A landscape with many valleys, sampled at points; each row gives a point and its height.
From any point a ball rolls to the lowest of the 2 points nearest to it. It stops when none of these is lower. Distance is the straight distance between rows; heights are no part of it.
<901>: [  1   5   5 -10 -17 -25 -22  14  19 -13  -7  -6  24 -10 -18  -6  -4  -7
   6   8]  height 0.85
<1135>: [ 12  -8 -16   9  15   8 -18   5 -23   3  11  24 -15   2  29  19   1  12
   8  -3]  height 3.78
<543>: [ -7 -18   5  -3 -10 -15   2  28  16 -13   2   2  -5 -14  -8 -19 -10 -17
   9   8]  height 1.32
<197>: [-11  -1  -1   4 -14  18   6 -13  -3  12  -2 -39  19  -7   8  -6  -2  11
 -19  -4]  height 5.00
<228>: [ 11  21  -1   7  15 -20 -20 -13  -7  24  -1  14  13  29   4  16   4   7
  14  -5]  height 5.40
<585>: [ -3 -10  23   8  -3   3  25  -5   7 -19 -15  -8 -22  -4  14 -25  -5   1
   2   2]  height 1.99
<1214>: [  4  -3  -1  14  23  10  12  -2  -6 -17  14  10 -30 -34  22  13   5   7
   2 -14]  height 3.71
<890>: [-15   9  11  14  -1 -38 -34 -10  16  12 -19   4  24   3 -22  -3  13   2
  10   4]  height 5.18
<559>: [  6 -13  24   6   0   7  30  -7   0 -38 -17   6 -39  -2   4 -17   1   6
   0   0]  height 1.72
<1747>: [-11  11  13   6 -13 -21  -7  -9  28  18 -14 -19  28  21  -6  -6  13   9
   8   9]  height 4.90
<806>: [-20  -2  10  23 -10 -13  -3  -3  13  22   2 -15   9  10   6 -15  -2   5
  -1   1]  height 3.72
<375>: [ -7   2  10 -10   4   7  24 -19  11   5  -9   2 -23   4  19 -10  15   0
  -1   9]  height 5.37
<271>: [ 11  -2 -11   5  11  -4 -21   3 -16  14   6  12   3   8  26  17  -1  -4
   5  -5]  height 3.99
<1265>: [ 11   9  -5  -1   8 -31 -16  -2   5 -10  12  28  -3  -6   4  -2  -9   4
  21   0]  height 5.10
<1484>: [-10  -5 -12  11 -29   2  -6  13   5  15 -13 -36  27   4   3   4  13  10
 -26  -1]  height 4.51
<1450>: [  5 -13   3  19  15  12   5 -10 -34 -16  -6 -13 -21 -15   2   6 -14  -2
 -14 -14]  height 3.67
<378>: [  2  -9   5  -1  15 -11  18  13  14 -19  11  34 -33 -21   5  -6   1   3
  14   2]  height 6.50
<2038>: [  2  -3   6 -23 -15 -17  -1  16  20 -12  -4   2  23  21 -31 -15  -9 -11
  26   7]  height 5.56
<581>: [ -9  -8 -16 -34  -6   2  11  10  14 -15  13   3   2  15 -14 -18  -3 -23
  31  -6]  height 4.42
<267>: [ -1  13  -1  23 -11 -19 -19  17  13  24 -15 -15  37  22 -23  19  14  10
 -10   6]  height 3.68
<390>: [  7  10 -12  -7  11  15  12   9 -10 -25  10  36 -29 -11  14  14  13  -1
  -3  -1]  height 3.22
<172>: [ 13  -1 -10  -9   5  29  20   9 -27 -40   6  21 -22   4  -7   6  -4  -2
  -8 -14]  height 2.15
<1974>: [-14  -6   8  16   0  20 -18   7 -11  37   9 -20  12  -4  -4  12  -2   7
 -15   4]  height 3.87
<1175>: [  2  10   5  -9   0  -7  17  -8   9  27 -12 -11  13  16   5  -1  10   0
  -9  11]  height 5.41
<92>: [ -5  10  13   4  -8 -36 -28  -2  21  -5 -31  -2  30   5 -23  -8  15   1
   7   8]  height 5.13
<1045>: [-16   2   6  23  -9 -31 -24  -3  12  15   1  -3  15   1   1  -9  -4   5
   9  -4]  height 3.97
<911>: [  6  -9  -3   0  -3   3  18   5 -19 -19  -8  -5  -8   4   6 -15 -17 -11
  -9 -13]  height 2.37
<173>: [ 25  -3 -19 -26   3  17   8   9 -21  -2  -4  -6  15  16  14  13  -2 -12
  -1  -2]  height 4.14
<1508>: [  1   7   6   1 -24 -22  -7   3  32   5 -26 -22  36  17  -7  -2  18   8
  -2  13]  height 5.01
<2055>: [ -1  -4  15  -1 -22  -2  26  10  10  13 -22 -24  15  11  -9 -13   6   9
 -18  20]  height 5.92
<351>: [  0   0  18   7  10   1  15  -5  26 -18   2  12 -33 -21  24  -5  11  10
  15   2]  height 3.91
<1898>: [ -8  15   7  17   8   1   3 -20  20  -7  18  23 -22 -16  19   3   1  25
  18  -5]  height 5.09
<1279>: [  0   9   5  -6 -20 -33 -20   9  29  -9 -33 -13  37  15 -22  -2  20   0
   3   9]  height 5.08
<1955>: [  9 -11  -2  16   8   5   9 -14 -40 -27  -9   2 -30   2  -4   3 -11   1
 -15 -14]  height 3.27
<373>: [  1 -19  15 -14 -13   1  33   5   0 -13 -29 -15  -5   0 -10 -23   5 -13
 -11  15]  height 1.55
<667>: [ -5  -9  -9   8  15  39  -4 -25 -21  14   7 -15  -8  -1  20  10   3   8
  -4 -12]  height 4.48
<1745>: [ -7  14   4  10   4  -2   2 -18   9  31   9   9   2  30  10   4   6  10
   6  -8]  height 4.65
<1746>: [-10 -10   1  13  -4 -17   1  17   0  17  -7  -6   7   3   1  -5   3 -13
 -17   3]  height 2.57
<1459>: [ 11   4 -16   4   6  -8  -4  14  -5 -20  26  52 -19  -3   5   7  -4  19
   8   3]  height 6.39
<569>: [ 17   7 -12 -24  -4   9  10   8  -5 -19   9   8   4  10   8  -1 -16  -7
   8  -5]  height 4.56
<622>: [  5  -4   3 -26 -18  -6  17  24  14  -4  -3  -4  22  25 -22 -16 -10 -12
  13   8]  height 5.62
<44>: [  5 -10  29 -13 -13 -15 -13   9  32  -8 -15  -7   4   0  -3 -17   9  -5
  18  31]  height 0.26
<1726>: [  6  -2  -3 -19  -2  25  34   5 -17 -40   2  17 -24  11 -16  -8  -9  -2
  -1 -12]  height 2.59
<2112>: [ -9   4   6  17  -9 -32 -35   0  15  -1   1  -6  17 -16  -5  -9  -7   5
  10   3]  height 4.11
<1737>: [ 10  -7 -10   5  12   4 -15   4 -16  23  -5 -10  14  20  24  19   5  -4
   1  -4]  height 4.19
<1502>: [ -6  15  -4  17 -26 -20 -19  16  30  16 -23 -17  30  20 -26  13  24  15
 -15   2]  height 3.93
<945>: [  7   0  -9   3  18  29  -6 -14 -14   3  10  -3 -12  -8  32  17   3   6
  -2  -6]  height 4.70
<1535>: [  7  17  16 -12  -1 -16 -10  -4  21 -15   1  -2   7 -24 -11  -2 -11   0
  13  15]  height 2.77
<861>: [  6 -18 -19 -17  10  29  15  18 -32 -21  13   9 -13  11 -17  -1 -14 -16
   5 -16]  height 2.84
<1491>: [ -8   2  17  -5 -21 -12  -5  15  26   6 -11 -15  11  -8 -13  -6   0   4
  -9  22]  height 1.04
<866>: [ 12  14   0 -18   7  -7   2  -1  18 -22  14  20 -12 -19   8   6  -2  -4
  18   3]  height 2.97
<2101>: [-23  -4  13  19  -5  15  19 -25   1  10  -4 -22  -3   7   5 -21  -7  11
  -8  -8]  height 2.68
<399>: [  0  13  -8   5 -19  -5 -38  15   7  14  -8 -21  33  -4 -18  25  10  13
 -17   7]  height 2.50
<599>: [ -4 -16  -4 -26 -22   4  24  28  10  -6  -9 -13  16  13 -25 -20  -2 -18
   2   7]  height 5.75
<501>: [  4  -9   4   0   1   3  28   0 -11 -36 -14   8 -27   4   3 -16  -6  -5
  -5 -11]  height 2.00
<902>: [-30 -16   3  11 -12  24  13 -13   9  34  -7 -26  10   5 -19 -13  18   0
 -23  -5]  height 5.79
<509>: [ 10  -4  -4 -10   4  15  18  -5 -25  12 -17 -19   2  -2   1   0   2  -3
 -22   4]  height 3.66
<1514>: [-27  -9   5  20   3  22 -10  -7  -5  37  18 -11   4  -2 -10   0  -2   1
 -11  -5]  height 4.23
<977>: [-15 -14   6  15  11  41  -2 -18 -16  33  21  -2  -1   5  -5   4  -5   3
  -5 -14]  height 4.60
<800>: [ 10 -11  -1   5   3   1  16 -13 -34 -18 -19  -9 -14  12  -4  -6  -8  -8
 -19 -14]  height 2.82
<1404>: [ 10   1   1 -23   0   0  -6  17   3 -11  15  -1   9 -21 -18   2 -17 -14
  10   9]  height 4.01
<522>: [-21  -1   9  15 -13 -27 -18  12  22  30 -11  -7  15   8 -12   2  15  -1
  -9  11]  height 3.19
<857>: [-24   2   5  20 -11   4  -8 -17  18  23  13 -17  16  11   5 -12  -3   8
   5 -11]  height 3.43
<1171>: [  9  -4  16 -17 -19 -11  23  13  21   5 -23 -14  19  21  -7 -16   5   0
  -2  23]  height 5.82
<1194>: [-15 -10  -2   5   2  21  21 -22 -10  35 -12 -24  10  11 -10  -6  22  -2
 -19  -4]  height 5.65
<1841>: [ -1 -21  16 -11  -9   4  23  12  11 -22 -17 -15 -11 -12 -10 -22  -2 -13
  -2  10]  height 1.29
<1552>: [ -8  -2 -17 -29   0   4  -1   9  13 -19  26   8  -1  -2 -20  -9  -7 -19
  37  -7]  height 4.31
<973>: [  0  -3  -1  -5  11   7   9   1  -9   8   2  -9 -11 -23   7   2   0 -12
 -13   8]  height 3.65
<470>: [ 13   5 -15 -11   8 -27 -24  -4   3 -27   9  32   4  -7 -11  -4  -9  -2
  29 -10]  height 5.15
<294>: [ 19  -9  -5  -7   8  26   8   1 -29 -15   1 -13  -5 -12  13   9 -12  -3
  -9  -1]  height 5.05
<845>: [-11 -10   7  14  -7 -31  -4  21  11  21  -9   1  11  11  -3  -7   5  -7
  -2   7]  height 2.88
<1681>: [-17   8   2   1 -22   4 -18   0  26  19  -2 -26  13 -19 -10   5  15  10
 -19  13]  height 0.91
<1770>: [-30  -9   4   7   0  10   4 -18  18  38   5 -10   6  11   0 -10  20 -11
  -1  -7]  height 5.51
<1088>: [  3   9  14   9  15   1  13   1   6  -5  14  15 -25 -28   6   5 -14  13
   7   3]  height 5.12
<247>: [  2 -17   8  -7  -4  -7  27   8 -12  -7 -28  -7  -5   9 -13 -15  -2 -17
 -18   3]  height 1.84
<1420>: [  1  18  -2   3  10   6   0 -16  -4  22   6  16  -9  23  19  10   5  12
   0  -3]  height 4.50
<2043>: [-11  -1   0  17   8 -16 -19  -7   0  31  13   9  -3  -4   7   5  -1   1
   4  -1]  height 4.72
<22>: [  7  -4  -6   0  -9   0   7  16 -11  17 -10 -23  24  11  -1   3   1  -5
 -22   7]  height 3.11
<1784>: [  3  -4 -14 -12   0 -32 -25   7   5 -18   2  18  17  -1 -20 -12  -7 -16
  28 -11]  height 5.20
<918>: [ -8  -2   8  12   6 -22  -3  -2   6  18   6  13 -10  -7   7  -7  -8   4
   8   7]  height 4.55
<244>: [  7  21  11 -10   0 -14 -15 -14  10  -1   0   0  14  -9  -5   1 -14   9
  12  13]  height 2.61
<166>: [  6   2   3 -10   0 -15   5   4   8   5  -2   7   1   6   4  -5  -1 -15
   3   8]  height 5.58
<113>: [ 15  -4  -8 -10   5  21  19  -8 -34 -48  -6  11 -28   0 -14  11   1  -1
 -14 -13]  height 1.63
<1272>: [-19  -8   5  15  16  32   4 -23  -2  26  28   8 -13  -6  -2   1  -1   2
   1 -13]  height 4.85
<1125>: [ -5 -12  -1 -19  -3  18  35   7   0 -42  -3  16 -28  15 -16 -21  -3  -6
  10  -9]  height 2.90
<496>: [  8  -7 -12  -1  19  14  18  12 -17 -32  11  26 -34 -24   3  14   8  -4
  -5 -11]  height 3.37
<136>: [  1 -18   8 -10 -13  -1  31  -9  -3 -10 -36 -30  -1  -2  -1 -25  11  -2
 -18   5]  height 1.81
<1799>: [ -9  16  12   2  10  16  12 -21   9  16  15  14 -22  -4   8   3  -2  12
   2   2]  height 5.14
<1282>: [-22   1   3  21   4 -14 -32 -15  12  38  10   2  19   6 -20   1  11   2
   8  -6]  height 3.80
<809>: [-10 -14  11   7  -9 -11  19  13  -3   8 -21 -15  -1   1  -3 -12   3 -14
 -20   6]  height 2.20
<564>: [-12  -6  22  14   1 -13  -2  -4  27   4   2  -5 -16 -17  15 -17   4   3
  14  10]  height 4.29
<1191>: [ -5 -12  31   0 -19 -10  -3  16  27  -1 -14 -17   2  -5  -1 -23   2   2
   5  27]  height 0.58
<1395>: [ -3 -19  -9 -22   0   8  30   9  -8 -21  -9   1 -12   7 -17 -18   0 -28
  -2  -8]  height 5.95
<730>: [ 22   3 -21 -25  -2  19  17   4 -15 -22  -1   1  -1  13  15   0  -4  -7
  -6  -9]  height 4.37
<1312>: [ 15 -14 -13 -10  11  21   3  19 -31 -15  10   9  -3   4   1   4 -19 -15
   5 -10]  height 2.33
<2159>: [ -8   4  -8  11 -37 -10  -5  18  25  16 -22 -29  25  10 -11  11  21  19
 -24   2]  height 4.22
<112>: [  8  10   9 -12  -2 -24   0   1  14  14 -11   0  18  14  -4   0   3  -7
   0  11]  height 5.50
<1953>: [ 11   7  -8 -19  -6 -13 -17   7   3 -17   4   1  34   7 -19   1 -15 -10
  17  -3]  height 5.38
<974>: [ -8 -11  -1  14  17  31   4 -29 -28   3   0 -14 -21  -9   9   7   4   4
 -13 -16]  height 4.24
<1559>: [  5  -3 -17 -28   1   5  -7  12   3 -17  20   4  11 -10 -16   0 -14 -23
  21  -4]  height 4.18
<2174>: [-16  -5  11  10  -8 -12 -11  -2  26   2   2 -18   0 -25  10  -9   2  -3
   6   7]  height 4.17
<1647>: [  6   0  -9  -3 -16   5 -24  19   0  11  -4 -26  33  -5  -6  20   0   7
 -19  11]  height 3.02
<67>: [ -1 -17 -13 -29  -8   9  24  20  -3 -10  -6 -11   8   5 -19 -15   0 -29
  -3  -1]  height 5.85
<311>: [  1  -4 -26 -16   5   9   9  21 -11 -16  22  40 -19  16  -4  -2  -1  -9
  12 -12]  height 6.21
<546>: [-14  -9  -3  10  11  21  12 -21 -17  31  -4 -16  -7  10   3   1  16  -8
 -16  -8]  height 5.53
<216>: [ -7 -17  19   0 -11  -9  10  16  19 -10 -11  -8  -9 -13   2 -21  -2 -10
   5  15]  height 0.96
<289>: [ 12  18  -1 -22 -14 -19 -12  -5  16  -3 -17 -15  42   3 -18   2   3   0
   2  13]  height 5.81
<1273>: [ -9   5  10  -5   7   8  16 -17   6  22  -3  -7  -7   4   8  -6   8   0
  -9   8]  height 5.29
<1635>: [ 12   0  -3  -8   5  16  24 -24 -26 -34 -16  -6 -28 -11  -8   4   3   0
 -22  -8]  height 2.18
<1203>: [  5  -3   5 -15 -21 -16   9  23  21   0 -18 -14  31  20 -17  -8   3  -5
   1  16]  height 5.74
<900>: [-12  -3   1  23   5   8 -14  -6  -3  13  18 -13   0 -15  16   2 -14   3
   0  -9]  height 3.47
<838>: [ -7   5   1  16  -6  13 -10   0   8  46   2 -24  39  23 -21  21  14  15
 -11   3]  height 2.85
<1688>: [  5 -11  -4   9  13  14  -1  -2 -32  18  -8 -10   2  17  19  10   3  -4
 -13  -8]  height 4.43
<829>: [  6  12  -8   0  17  15 -21 -20  -4   8  18  -1  -4 -12  25  22   3  10
  13  -4]  height 4.87
<69>: [  2   8   2 -22 -14 -17 -15  13  13 -19  -7   0  38  14 -43  -9  -7  -8
  21   0]  height 5.46
<855>: [  7   2  -6  13   6 -10   8   9 -16   0  10  31 -25   7  13  -3 -12   8
  -3  -3]  height 2.72
<1314>: [ 10   7  -5 -20   2  11  13  13   2 -28  22  18 -12  -3  -5  -3 -21   0
  18  -5]  height 4.73
<1537>: [  2  -3  18 -11 -10 -29 -18  10  25  -9 -13   3  12  -4 -19 -11   4 -10
  17  15]  height 0.56
<1200>: [ 22  22  -4  -3   5 -10  -6  -7  -6  12  -1   6  16  29  12  15   0   5
   5  -1]  height 5.47
<892>: [  7 -10  21  -5   6  -2  17   8  26 -25   0   3 -23 -21  13 -14   1  -2
  21  11]  height 4.00
<862>: [-12  -5   3   7   2   6  -1   0   1  16   2 -20  -5 -25   6  -1   2  -9
 -15   5]  height 3.83
<914>: [  5   2  -2  -3 -12 -19 -23  21   3   2  -2  -9  28   5  -9   6  -7  -9
  -3   6]  height 1.36
<555>: [ 10 -11  11 -10  -1  -8   8   7  27 -33   3  20 -24  -5  16 -16   6  -3
  28   7]  height 4.06
<1369>: [  1 -12  -6 -19   3   1  21  16  -1 -19  -1  13 -17   0  -4 -11  -4 -24
   5  -5]  height 6.02
<10>: [ -2   6  -1  -4   2  -6  16  -6   8 -10  -4  21 -23   5  23  -5  10  -3
   1   3]  height 5.45
<748>: [-11   1   4  25   9  14  10 -20 -12   3  12   5 -24  -1  15  -3  -7  13
  -4 -14]  height 4.07
<2050>: [ 12  12  10 -21   6 -19  -6  -2  20 -23   4  15  -2 -22 -10   1  -7  -8
  25   9]  height 2.87
<582>: [ -7   4 -11  18   5  19   6 -19 -29 -23  -5  18 -34   4  17  10  21  11
 -20 -14]  height 5.42
<1914>: [ 10  -2 -13  11  16 -22 -22  -6  -6   6  16  29  -9 -11  12   8  -4   9
  16  -3]  height 5.04
<1794>: [ 13   0  -3 -18  -4   9  -1  18  -8  -3   9 -13  16 -15  -8   5 -18 -11
  -3   8]  height 3.79
<2106>: [-18   2   1  18  -3 -12 -26   5   9  38   5  -8  15   4 -12   9  11   0
  -7   1]  height 3.52
<2119>: [ -7  15  -1   5 -23 -14 -40  16  18   5 -14  -6  16 -10 -29  14   7  11
 -17   7]  height 1.93
<827>: [-17  12   9   4  -2   6 -24 -25  20  25  13 -13  23  -7 -19   2   2   8
   9   1]  height 2.47
<1155>: [  2   7   0  16  10  -1  -2  -8  -4  35   5  -3  18  37  13  11   5   7
   4 -10]  height 4.83
<2003>: [-23  18  15   8  -7  -9 -37 -19  20  17  -2 -10  22  -9 -26   1   4  12
   2   7]  height 2.19
<1838>: [  7  15   1   5   7 -27 -29 -15  -3  11  -1  13  14   7  -1   8  -2   5
  16  -1]  height 5.32
<1965>: [-17   1  -3  10 -10  13  -2  -7  11  39   0 -26  26  15  -9   5  13   9
 -10  -3]  height 2.31
<1780>: [  2  12  -6 -15 -19  -3  -2  -2  13  20 -11 -24  31  -3  -2   8  12   5
 -12  16]  height 5.63
<1676>: [  5  -3  -4   8   3   0   6   8 -11 -18   8  -2 -10 -11  19  -6 -17  -3
  -2 -10]  height 2.76
<1360>: [ 16  -3 -18   4   8  20 -11  10 -28 -19   9  29 -18   5  29  21  -1  15
   3  -4]  height 3.56
<1578>: [ 15 -12 -10  11  10  16   1   6 -41 -22  -3  11 -21   5  13   5 -11   0
 -10 -13]  height 2.80
<691>: [  3   6  -3   5  13   2  16  -4  11 -19  10  14 -29 -25  26   5  13   4
   5  -8]  height 3.82
<524>: [-27   1   6   8 -26   5 -17  -1  38  27  -6 -22  14   1 -18   1  22  14
 -14   6]  height 1.44
<770>: [-20   1  -1   9   1  -4 -16  -9  17  15   8 -18   3 -21   7   2   9  -7
   1   4]  height 4.02
<2158>: [  0  10  12   3   1  19  27 -27 -13 -14 -12   2 -29   7   4  -5   0  17
 -20   1]  height 4.34
<1065>: [  4   6  -2  -7  16   1   1  -5  -2  12   9   8 -14 -17  14  10   5  -8
  -4   7]  height 3.50
<1798>: [  8  -2  -7   1   6 -14   9  14   6 -20  19  42 -26 -13   5  -3  -8  11
  14   3]  height 6.46
<1934>: [  7  -4 -20 -10  -2 -17  -7  15  -1 -20  19  27  -1  14   1 -11 -13  -9
  27 -15]  height 1.78
<985>: [ 12  15   5   0  18   9   3   5  -5  -8  20  20 -18 -25  11  16 -14   9
   4   1]  height 5.22
<538>: [-17   6   3  10  18  25   5 -26  10  19  25  18 -25  -4   5   3   5   7
   4 -11]  height 5.02
<403>: [ 14   1   2  -7   7  23  23 -19 -33   2 -15  -9 -11   1  -1   7  -2   6
 -24   5]  height 3.90
<1878>: [ 11 -13  -5   7  14  26   1 -13 -45   2 -18 -10 -10  17  14  15   3   5
 -14 -10]  height 4.67
<13>: [  1   2   1  12   1  -8 -10   7  -3  -6  13 -14   6 -19  14  -2 -19  -3
   2  -3]  height 3.09
<1334>: [ 15 -13 -20  -2  12  12  -3  20 -21 -22  21  16 -11  -9  12   7 -19 -11
  11 -13]  height 1.88
<1837>: [  9  -3 -27 -11   7   7   1  23 -14 -23  24  50 -18   6   1  11   1   4
   8  -5]  height 6.30
<2012>: [  7   4  -5 -18   2 -14   8   6   7  -7   2  27 -10  10  10  -2   6 -14
   9   2]  height 5.52
<2144>: [ 26  -1 -13 -18   2  -2  -8  13 -12   9  -5  -6  32  23   6  16  -1  -7
   1   3]  height 3.88
<1161>: [-12  14  -6  18   3   9   4 -16  11 -15  13  29 -28  -4  29   4  15  22
   6  -4]  height 5.17
<739>: [ 14  -4  -7 -14 -11  16 -12  19 -14   4   2 -23  23 -17   1  14  -8  -5
 -14  14]  height 3.49
<99>: [ -9  11   2  -2  -2  15 -19 -14  10  26  14 -22  18 -16  -8  12   0  10
  -4   8]  height 2.83
<2053>: [ 20   7 -11 -15  11 -14 -35  -2 -12 -18   7  22  19  -1 -12   6 -14  -3
  26  -8]  height 5.21
<1717>: [ -3  -9 -13 -21   7   9  23  16  -7 -19  14  25 -26   7 -14 -12  -4 -20
  12 -11]  height 6.10
<483>: [  7  -1  -1 -10  -6 -21  -4   9  15 -26   5  13   3   6   4 -19 -17  -7
  25  -8]  height 1.86
<1980>: [  3   9  -2  -7 -16   2  17  -4  10  34 -16 -26  31  10  -3   1  16  14
 -12  14]  height 5.54
<1309>: [-14   1   2  26   9   4  -4 -15   3  14  19   1 -12 -10  19  -3 -11  12
   9 -14]  height 3.76
<1994>: [  9  12   2  -7   5  19  26 -12 -19  -7 -11  10 -21  13  10   4   0   7
 -19   2]  height 4.15
<1728>: [ 14  -8  -6  10   9   4   9  15 -32  -5   7  24 -19  14  13   5 -14   2
  -8  -7]  height 2.28
<1755>: [ -2 -13   0  11   8  16   7 -19 -31  -3 -13 -24 -15 -15  -1   2  -3  -6
 -19 -12]  height 3.95
<1330>: [ 14   5  -5  -4  14  27  10  -5 -20  -9   3  -1 -19 -16  19  13  -6   4
  -9  -3]  height 4.88
<2073>: [ 20  14 -10 -13  10 -16  -7   5  -7   3   0  29   8  30   8  16   1  -2
   8  -2]  height 5.57
<970>: [-26  -2  10  10 -20   1   2  -2  24  32  -9 -25  18   9  -6  -5  21   8
 -12   8]  height 1.85
<605>: [  7  13  -1  -5  10  15   7  -8 -16  10  -1  10 -13  14  18  14   2   6
  -9   6]  height 4.35
<1763>: [-15  -8  15  16  -5   3  16 -10   3  -3 -13 -24  -8  -9  10 -22  -6   3
 -11   0]  height 2.30
<903>: [  8  -3  12  -8   3   6  24  18   6 -32  13  14 -20 -16  -5 -11 -21   2
  12  -1]  height 4.89
<601>: [  0  12   4  -1  11   7 -22 -15   1  26  13  -8   8 -14   0  17  -1   1
   4  12]  height 3.14
<1306>: [ -7  23  14  -3  -1 -15 -28 -17  12   7  -8 -11  25 -13 -20   4  -3   8
   4  13]  height 2.40
<1068>: [  0 -14  -1 -11  -8 -14   0  19  20 -23  14  11  -2  -5 -10 -20 -15 -15
  28  -2]  height 1.65
<817>: [  2 -16   8  -3 -10  -2  28 -23 -14 -16 -34 -25 -14  -2 -10 -15   3  -4
 -18  -2]  height 2.10
<899>: [-10  -1  -2  10  -3  32   8 -23 -15  21   3 -32  11   4   5  -4  -6  13
 -13 -10]  height 5.23
<880>: [  7 -12 -11  -2  -4  -8 -18  30  -9   8   2  -6  23   7  -5   7  -7 -15
  -2   1]  height 1.87
<507>: [ -1   7  -1   4   8 -38 -35  -5   0   9  -8  13  20  -6 -14   1   4  -2
  10   3]  height 5.25
<1618>: [ -9   0   7  28  10  14  14 -24 -22 -14   2  10 -40   0   4  -3  -3  19
 -12 -17]  height 4.38
<1076>: [  9  -2 -20   7   0  20   1  13 -32 -33   3  31 -21  11  20   9   0   9
  -9 -14]  height 3.25
<666>: [ 12  14 -12 -17   5   8   8   6   7 -29  15  31 -20 -11  12  10   7  -3
   8  -1]  height 3.10
<950>: [-24  -1  13  18  -3  17   8 -22   9  20  15 -11   1  12   2 -17  -9   9
   1 -13]  height 3.08
<2037>: [ 11 -19 -15  -7   2   4  -6  29 -22  -4  10   0  11  10  -1   1 -17 -19
   3  -8]  height 2.49
<1998>: [  6  -5  -7 -15  -8   3  19   7  -9   1 -15 -21  15  -2   2  -5  -1 -11
 -18   4]  height 3.42
<94>: [ 18   5  -4  -2   8  -9 -18  14  -9  23  -7  -9  36  18  -5  25   4  -4
  -2   8]  height 3.64
<1007>: [  8  -7   4 -10  -2   3  30 -27 -15 -33 -25 -16 -25 -10  -9  -7   3  -4
 -15  -5]  height 2.41
<186>: [  7  14  -1 -10  17  -8 -21 -15   2  17   9  11  -3 -17   4  13   4  -5
  10  11]  height 3.34
<743>: [  4   8  -2  12   2  -8 -20   7   3  33  -6 -17  37  21 -10  23   8   6
  -6   4]  height 3.35
<1078>: [  0  -3   0   5   2   8  -8   8 -14  30  -1 -18  12   3   4  10  -3  -3
 -18   9]  height 3.51
<1000>: [  2  19  -5   7  13   3 -10 -22   5   2  23  15 -14 -13  22  13   2  14
  13  -6]  height 4.99
<1165>: [  6   1  15  -2   8   1  17   8   6  -9   7   4 -17 -25  -2  -2 -17  -3
   1   7]  height 5.03
<164>: [-18  -1   1   4   9   9  10 -23   2  30   1  -1 -11   8   7  -4  16  -9
  -3  -5]  height 5.39
<1112>: [-11  13  12   9   0 -15  -8 -21  22  28  -2  -2  17  25   1  -2  11   6
  15  -1]  height 4.80
<206>: [-14   8  11   1 -23 -13 -25  11  29   8  -7 -14  12 -18 -20   2   7   7
 -11  18]  height 1.41
<1844>: [ 11  20  -9 -11  -9 -11  -9  -7  10  13 -15 -26  45  12  -4  11  12   7
  -4   7]  height 5.72
<1942>: [ -9  13 -11  18   0  15   6 -10 -12 -16   6  25 -27   5  29   8  19  19
  -9 -12]  height 5.27
<1908>: [ 16  -3 -17  -6   8  -5 -10  16 -10 -15  19  25  -4  -3   9   2 -14  -7
  15 -10]  height 1.49
<1274>: [ -1   7  -8  12   8  16  13  -5 -27 -37  -4  29 -37  -8   3  16  20   7
 -19  -4]  height 5.55
<1339>: [ -5   7  11  20   2  10  24 -18 -19 -26  -8  17 -40   1  -2  -2   1  19
 -18  -7]  height 4.57
<677>: [  7  -4 -12  -1   5 -37 -30  12  -3  -3   5  14  18  -4 -15   0  -7 -13
  16  -1]  height 5.26
<1952>: [ 13   3 -11 -16   2  -8 -37  11 -12 -16   9   6  27  -5 -19   5 -20 -10
  20  -3]  height 5.28
<606>: [  2  -7  -3  14  21   6  13  -2 -20 -19   2  16 -37 -23   9   8   0   0
  -9 -12]  height 3.57
<2100>: [  2  -6 -11  17  20  -8 -28  -8  -6  20  20  15  -9 -15  15  14  -3  11
  13  -3]  height 4.91
<635>: [-12  -5  21  16   8 -17  -2 -11  25  12   9  13 -19 -13   5 -13  -4  15
  23   7]  height 4.40
<2061>: [-10   4  -2  12 -22  -1  -7   7   3   5  -3 -35  21  -6   9  -3  -5   8
 -14   0]  height 4.76

For each start below, name the point where the ball stops.
<1717> -> <2003>
<890> -> <1994>
<2112> -> <559>
<1552> -> <1681>
<2100> -> <2003>
<2106> -> <216>
<1088> -> <743>
